Points on a hilly landscape, in no order, each with its height.
A ball rolls from a point to whichever of its 2 nearest points has the largest drop for the distance, and stops where none of them is lower. Distance is the straight distance between rows; heights are no part of it.
j223 height 20.8: [  8  10 -23  19  34   6 -25  -7  21  20 -13  -8  -2  30  15   8 -22   9
   4 -25  -7]
j487 height 49.7: [-16   0   4 -25   2  -7  -9  10  37   1 -10 -15 -18  30  20  11  22   3
  -1  -4  -5]
j642 height 39.8: [ 14  -2  38  11  -9 -10   9 -27  11 -12   9 -13 -20 -15  -6  16  -8 -36
   1   7   3]
j741 height 64.5: [ 15  -2  -8  23 -21  -6  11  14 -28  21   0  27  20  -9 -10 -25   2  -5
   0  22 -22]
j800 height 32.6: [  6 -11   2  23  29   8   8  -7  11  14   0   2 -13   4 -14 -20   2   2
  -9   1   1]
j669 height 14.6: [ -3  16 -26  -3  19  20  13  12 -12 -10  14 -15 -12 -13  -1   9   6   6
  -5   1  10]
j714 height 54.0: [ 27  -4  10  12   5   2 -11 -13  -2 -16  22   5   8   0  -8  -2 -21  -9
  40  -4 -14]
j710 height 13.2: [  7  11 -36  21  11  10 -12  -5  11   3  -1 -19 -20  15  17  14  -6   9
   3 -15  -5]
j82 height 63.5: [-11 -10  -5 -11   4  -6  -6   1 -16 -27   5 -15  -5  -7   4   6 -13  15
  -5 -17   5]
j140 height 45.2: [-15   6 -15 -10 -23 -11   3  -1  24  11 -11 -16 -27  13   7  -6  24   4
  -7  11  10]
j4 height 51.6: [  4   9  24  35   9   0  10   5 -31   0  11   2  16 -11  -1 -28  14 -29
  -7  22 -24]
j203 height 28.3: [ 21  -5  12  14   1  -5  -6  -5 -15  15   7  22  41   0 -18  -6  -7 -37
  21  20 -33]
j171 height 47.0: [ 12 -22  -8   2   8   6 -18   5  12  10  27   4  17  -1  11 -35 -28  24
  18  -9 -17]
j636 height 41.3: [-13   5 -10  12  -2  -2  -5   7  28  23 -31 -11 -13  17   6 -17   4  14
  -7  -1  11]
j191 height 57.3: [  3   4  -5  12  16  13 -27  -4   8 -30  34  -9   7   8  -3  -9 -27   3
  31 -19 -16]
j887 height 72.9: [-17  -5  31 -24   6   7  -9 -17  20 -13 -14  -2 -10  17   3   4  26 -18
  -8   4  10]
j719 height 32.5: [ -6  -4   9  -6  -8   3   3  10 -36 -15 -17  10  23  -8 -14  -7   5 -10
  -7   8   3]
j766 height 63.4: [ -6 -14  18 -22  18 -24  -6  38  27  -8  -8 -16  14  -6   2   5   5  10
 -14 -11  13]
j37 height 17.9: [ -6 -17 -18  14   6  11  10  10 -14   9  -3  23  18  -7  -6  22  -6  -7
   5  -3 -24]
j382 height 25.6: [ -8   1  -5 -14   1  16  -3 -13  -6   8  13  27  11   9 -13   5  -2  14
 -19 -14  16]
j694 height 34.7: [ -8   5  25   1  -5  -1   4 -25  -4 -13  23 -16 -20 -20  -2   8  -1 -19
 -23   1   8]
j131 height 18.9: [ 21   6   1  12 -14  18  27 -28   1  10   2   1 -21   3 -20  -2  -8  -6
  -2  17   9]
j426 height 58.9: [  9   2 -25  -7   1   3 -16   6  15  -5  23  -1  12  -5  -2  -3  11 -17
  12   4  18]
j686 height 26.8: [ -6  -3 -14  28  37  12  -7  -6  29  22 -20   8  -6  21  -6   1  -7  -1
  -3 -19  -5]
j486 height 66.2: [  2   3   0  27 -20  10  -4  -3  -6  16  16  29   7  -4 -13 -35  -4  -4
  22   6 -22]
j618 height 27.4: [ 25 -12  18  15 -11 -11   5 -28 -25   7   5   2  24  -9  11  18 -11 -32
 -13  17 -23]
j541 height 31.2: [ -4  18  -8   6   6   2  19  42  -4   4 -22  -4  -2 -21  16 -21 -12  37
   6   6   3]
j664 height 57.1: [  9  -9  -8  12  -1  -4  15   3  -6  16  -4  -3 -20 -27  24 -23   2   6
  -7   9  -3]
j333 height 59.2: [ 14   6   6  -1  -5 -25  22   6 -24  25  -3  -2  -4 -26  24  -5  18   5
 -16  19   0]
j567 height 68.3: [-23  18   0 -29 -12  26  -6 -17  19  -2   4   2 -10  31  14  22  18   0
 -17 -10   4]
j105 height 70.0: [  4  -5 -13  20   5   3 -10  -3  14  11 -19  15  10   4   6 -14 -16   3
  40 -15 -23]
j371 height 54.9: [  0  -2  -1  32   4  14  13   6 -17  13   4   7  -8 -25   4 -22   4 -17
 -13   6 -16]
j960 height 65.9: [ -1  -3   1  -5  -2   8  -4 -16  -3 -28  23 -12 -11  -3  -9  36 -11  -3
  -1 -19  -1]
j134 height 40.8: [ 21  -8  -9  13   7  10   2 -28  11  23  23  21   8  10 -15  -5 -36  12
  19 -18 -17]
j79 height 63.2: [ 27  -7  -4  20 -19  -8  17  -6 -28  10  10   4   1  -9 -15 -12  -9  -6
  14  26 -21]
j695 height 39.2: [ -2  -4  28 -29  -1 -23  -2  -4  -1  -4  -5  17   6   1  27  15  30  -5
  -6  -2   0]
j615 height 65.8: [ -5 -30   1  -3  15  -9  -7  42  16   2 -11  -8  15 -20   0   2   1  -8
 -10   1   1]
j890 height 44.7: [-18  -2   6 -14  -9  18 -10 -19   5 -19 -20   1   5  20 -22  13 -12  -3
   2  -9  10]
j305 height 32.7: [-15 -11  -7 -21 -33 -10  18   0 -12   3  -2   5 -15  13 -13  27  22   8
  -2  12 -12]
j464 height 26.5: [ -7 -15  -3 -10 -20  -2   9   7 -28   3 -13  14  14   2 -21  26   7  -8
  -5   9  -8]
j453 height 52.2: [  6  24 -22   6  11  12 -37  11  -7  -9 -18 -13   7  42  -7   5 -21  13
  -4 -19   5]
j603 height 33.0: [-22  12  -6 -23 -30  13  25  -7 -21   3  -2 -12 -24 -14   9   9   9  12
 -10  16   3]
j279 height 19.7: [ 20 -17   7  10  -3 -14  -3  -1 -25  13  -5   0  34  -3   7  -8   2 -32
  -9  33 -25]
j122 height 34.0: [  3  -7   7  23   3   1  -1 -18  -8 -15 -13   8 -12 -15  16  10 -12 -14
  16 -16 -14]
j900 height 49.0: [-16  19 -12   8   2  21 -21  -2  -4 -26 -11  -6   4  18 -10  -2 -21   5
   2 -18  12]
j98 height 43.7: [  9 -14 -15   3  14   5 -17 -19  21  18  13   5   7   6   1 -15 -25   4
   3 -16   0]
j660 height 60.8: [  0 -12  -5  -6  22   8 -17  11  -2 -20  26  -9  13  -9   2 -12 -17   6
  -1 -16   2]
j986 height 70.4: [-20  13  25 -32 -10  12   3 -14  22  -8  17  -1 -26  40   3   3  23  -3
 -12   3  -4]
j418 height 38.7: [ -6  -1  -2 -20 -19  -1  20  10 -29  -8 -21  -8  -3 -23  17   8   8   1
   7  14  -2]
j946 height 35.0: [ 18  10  15  21 -17 -11  16 -18 -23  12  35  26   6  -5 -32  15 -10 -13
 -13   1  -2]
j33 height 60.6: [ -4  -4  -9 -11  18 -16  -8  39  15  -1  18  -6  17  -3 -13  -2   2  23
 -13 -10  22]
j156 height 23.7: [ 16  -9   7   0 -11  10  21 -29   4  16  -8  -4 -23  -9   9   5  11 -11
  -8  19  -3]
j118 height 57.9: [ -9  -3 -22   9  13 -13 -10  18   6  -1  16   5   7  16 -39 -11   1  21
  -4  -6  19]
j107 height 66.0: [-13  18   1 -27  -1  17  -3   7  17   6  -6   8  -2  14  37   9  27   6
 -18 -12  16]
j801 height 67.8: [ 18  -5 -12  12   9  21  11 -16   3 -14  33 -20 -11  -6 -17  15 -22   0
  10   1  -1]
j991 height 29.7: [ -6  26  18  13 -22  22  -2 -24   9 -14  -2  12  -1   5 -14  19 -19 -27
   5 -13  18]
j885 height 48.0: [ 10  15  34  18  15  -2  15  -6 -32 -10   3   0   6 -15 -15 -12   5 -32
 -18  21   3]
j923 height 36.9: [ -6   0   5   9  18 -14  11   8   7  14 -20  -2 -14   0  -9 -25  14  10
  -9  13  15]
j483 height 26.0: [-28  20   0 -31 -15  18  12  -1  -5  -7 -17 -18 -18  -3  27  -5   4  16
 -11   3  16]
j995 height 44.2: [ 23   0  37  23  13  -1  15 -15  -9 -19  16  -8  -2 -11 -15  -2 -14 -24
   1  13  -2]
j688 height 39.3: [-11   9  -4  10  -4   1   6   5 -12 -15 -25   4 -14  -8  17   8  12  -5
   7  -8   1]
j928 height 56.5: [ 23  -8  -3  -8   1 -12 -12 -14   7  -9  11   1   2   1  -6   6  -1 -11
  21   3   4]
j352 height 43.2: [-10 -16  -7 -18 -17 -32   1  25   0   9  -8  14   9  -6 -13   9   7  26
  -5  -8   3]
j513 height 54.1: [ -6 -15  -3 -34  -9  -1 -12   7  28   9   2  -9   6  17   0   6  27 -12
   0  15  10]
j884 height 46.9: [  1 -20   1  -2   3 -28  -7   7 -11   8  -2  31  23   4 -27   4  -5  14
  10  -6  -3]
j602 height 23.8: [  8  31   1  10 -17  16   7 -32   0   1  -1   9 -19  12  -1   4  -5  -1
   0  -2  24]
j916 height 44.4: [ -6 -18  19 -14   3 -26 -12  -8   0   4 -10  30  19   7   4  17   9  -7
   9 -18  -2]
j690 height 63.7: [ -4  19  -1 -13  12  -3   3  32  25   4  -6   5   9  -7  30   1  14  12
 -18 -12  29]
j940 height 39.1: [-13  -1  23 -25 -11   7   9  -6 -18 -28 -23 -10  -2   4 -17  12   4  -3
  -1  10   6]
j822 height 68.0: [-11  10 -12  29 -10   1  -8  20  -1   4   4  20   9  -6   5 -34  -2   6
  32 -10 -20]
j390 height 30.7: [  9  -2  13  -8  -4   5  10 -24 -12   9  26  12   4  -6 -24   9   0   0
 -28   3  13]
j472 height 55.0: [ -9   8 -24   9  13  -5 -31  13  14   4  -9   1  10  40 -25   7  -6  19
   2 -22  10]
j945 height 33.6: [ 21 -15  26 -10   7 -17   3 -20 -13   1  -2   5   7 -11  19  14   8 -11
 -15   3 -10]
j249 height 57.2: [  8 -21   7 -30  -9  -3 -16 -26  17   1  16   2   4   6 -16  11   6 -16
   2  13  13]
j769 height 61.3: [ 13   7   2   4  -5 -26  17   3 -35  10  -6  -4   0 -17 -12 -13  12 -10
   3  33   2]
j601 height 34.6: [ 22   2  -3  12   0 -10  -4   9 -28  -5  14  24  26 -12   3   4   7 -18
  20   5 -25]
j721 height 50.7: [ 15 -16  12  13  16  -1  -9   3  -5 -11  33   2  14  -5   4 -30  -3  10
  29  -1 -29]
j735 height 70.5: [ 12 -12   4  -7  26  -7 -12  17  16 -14 -21  -7  15   1  15 -12  -7  11
  21  -3  11]
j608 height 25.7: [-10 -21 -16  -4  -5   8  -6   6   8  12  -6   4  10  -5   6  18  -7  -4
  -3 -15  -8]
j859 height 24.3: [ -7  28 -26  17  17   8  11  28  -8  -6  -6  -9  -7  -8  11 -19   6  17
  11   7  10]
j689 height 37.3: [-18   8 -11   9   0   8   0  29  10  -3 -30 -25   1  -7  11 -23 -25  29
 -11  -4  11]
j387 height 3.0: [  2  16 -27  -4   0  12   6 -12   2  -2   7 -18 -25   5  18  22  14  14
 -10  -5   5]
j582 height 26.1: [-23  16  18 -18   2  -8   5 -11 -10 -19   9 -35 -35 -18   4  10  14  -5
   0   8   7]
j606 height 68.2: [-10 -29   5  -5  15  -7 -10  10   6 -18 -23 -20   3  -7   3  -4   1 -15
   4   1   0]
j510 height 42.8: [-20  22  -2 -11 -19  -3  12  39  31  11 -35 -22  -1  -7  10 -13 -13  42
 -23   5  11]
j853 height 43.9: [-24  -6  -3 -15 -12  -8  14  35  17  12 -13 -16 -14  -7   7   4   4  24
 -27  -1   3]
j547 height 28.7: [ 10  -6   4  10   6  -5   5 -27  17   7  -2   0 -27  -7  17  14   7 -15
   7  -7 -10]
j377 height 38.2: [ 19  -3  -5  15 -15   1   7 -23  -9  14  32  27  -1  -3 -23   9 -23   8
   7  -7  -8]
j462 height 38.5: [-20 -12   3 -34 -14 -12  12  22   3   7  -3   0  -5   8   2  21  20  23
  -8   1  -3]
j523 height 61.4: [  5  24 -19 -15  10   1 -14  17   9  -2   8 -13   1  -2  23  -8  14   0
  -1  -2  28]
j213 height 14.9: [-29  24   4 -17 -10  -2 -11  -8  -3 -19  -2 -31 -27   6   6  -1   9   7
 -12  -6  15]
j456 height 71.8: [  8  -1  -7   0  -5   1 -12  11  13  -6 -34   9  17   9   9 -25  -5   6
  28   6   5]

Call two points neighbours if one is among the 2 nearest of the other. Go from one point of each pair to the other, from neighbour to neighbour, staying as low as possible. Name the highest point that can't be avoided.
j464, j387 | j853
j213, j464 | j890
j213, j131 | j688

For each start below, name the point where the ball stops.
j249 | j387
j456 | j213
j606 | j464
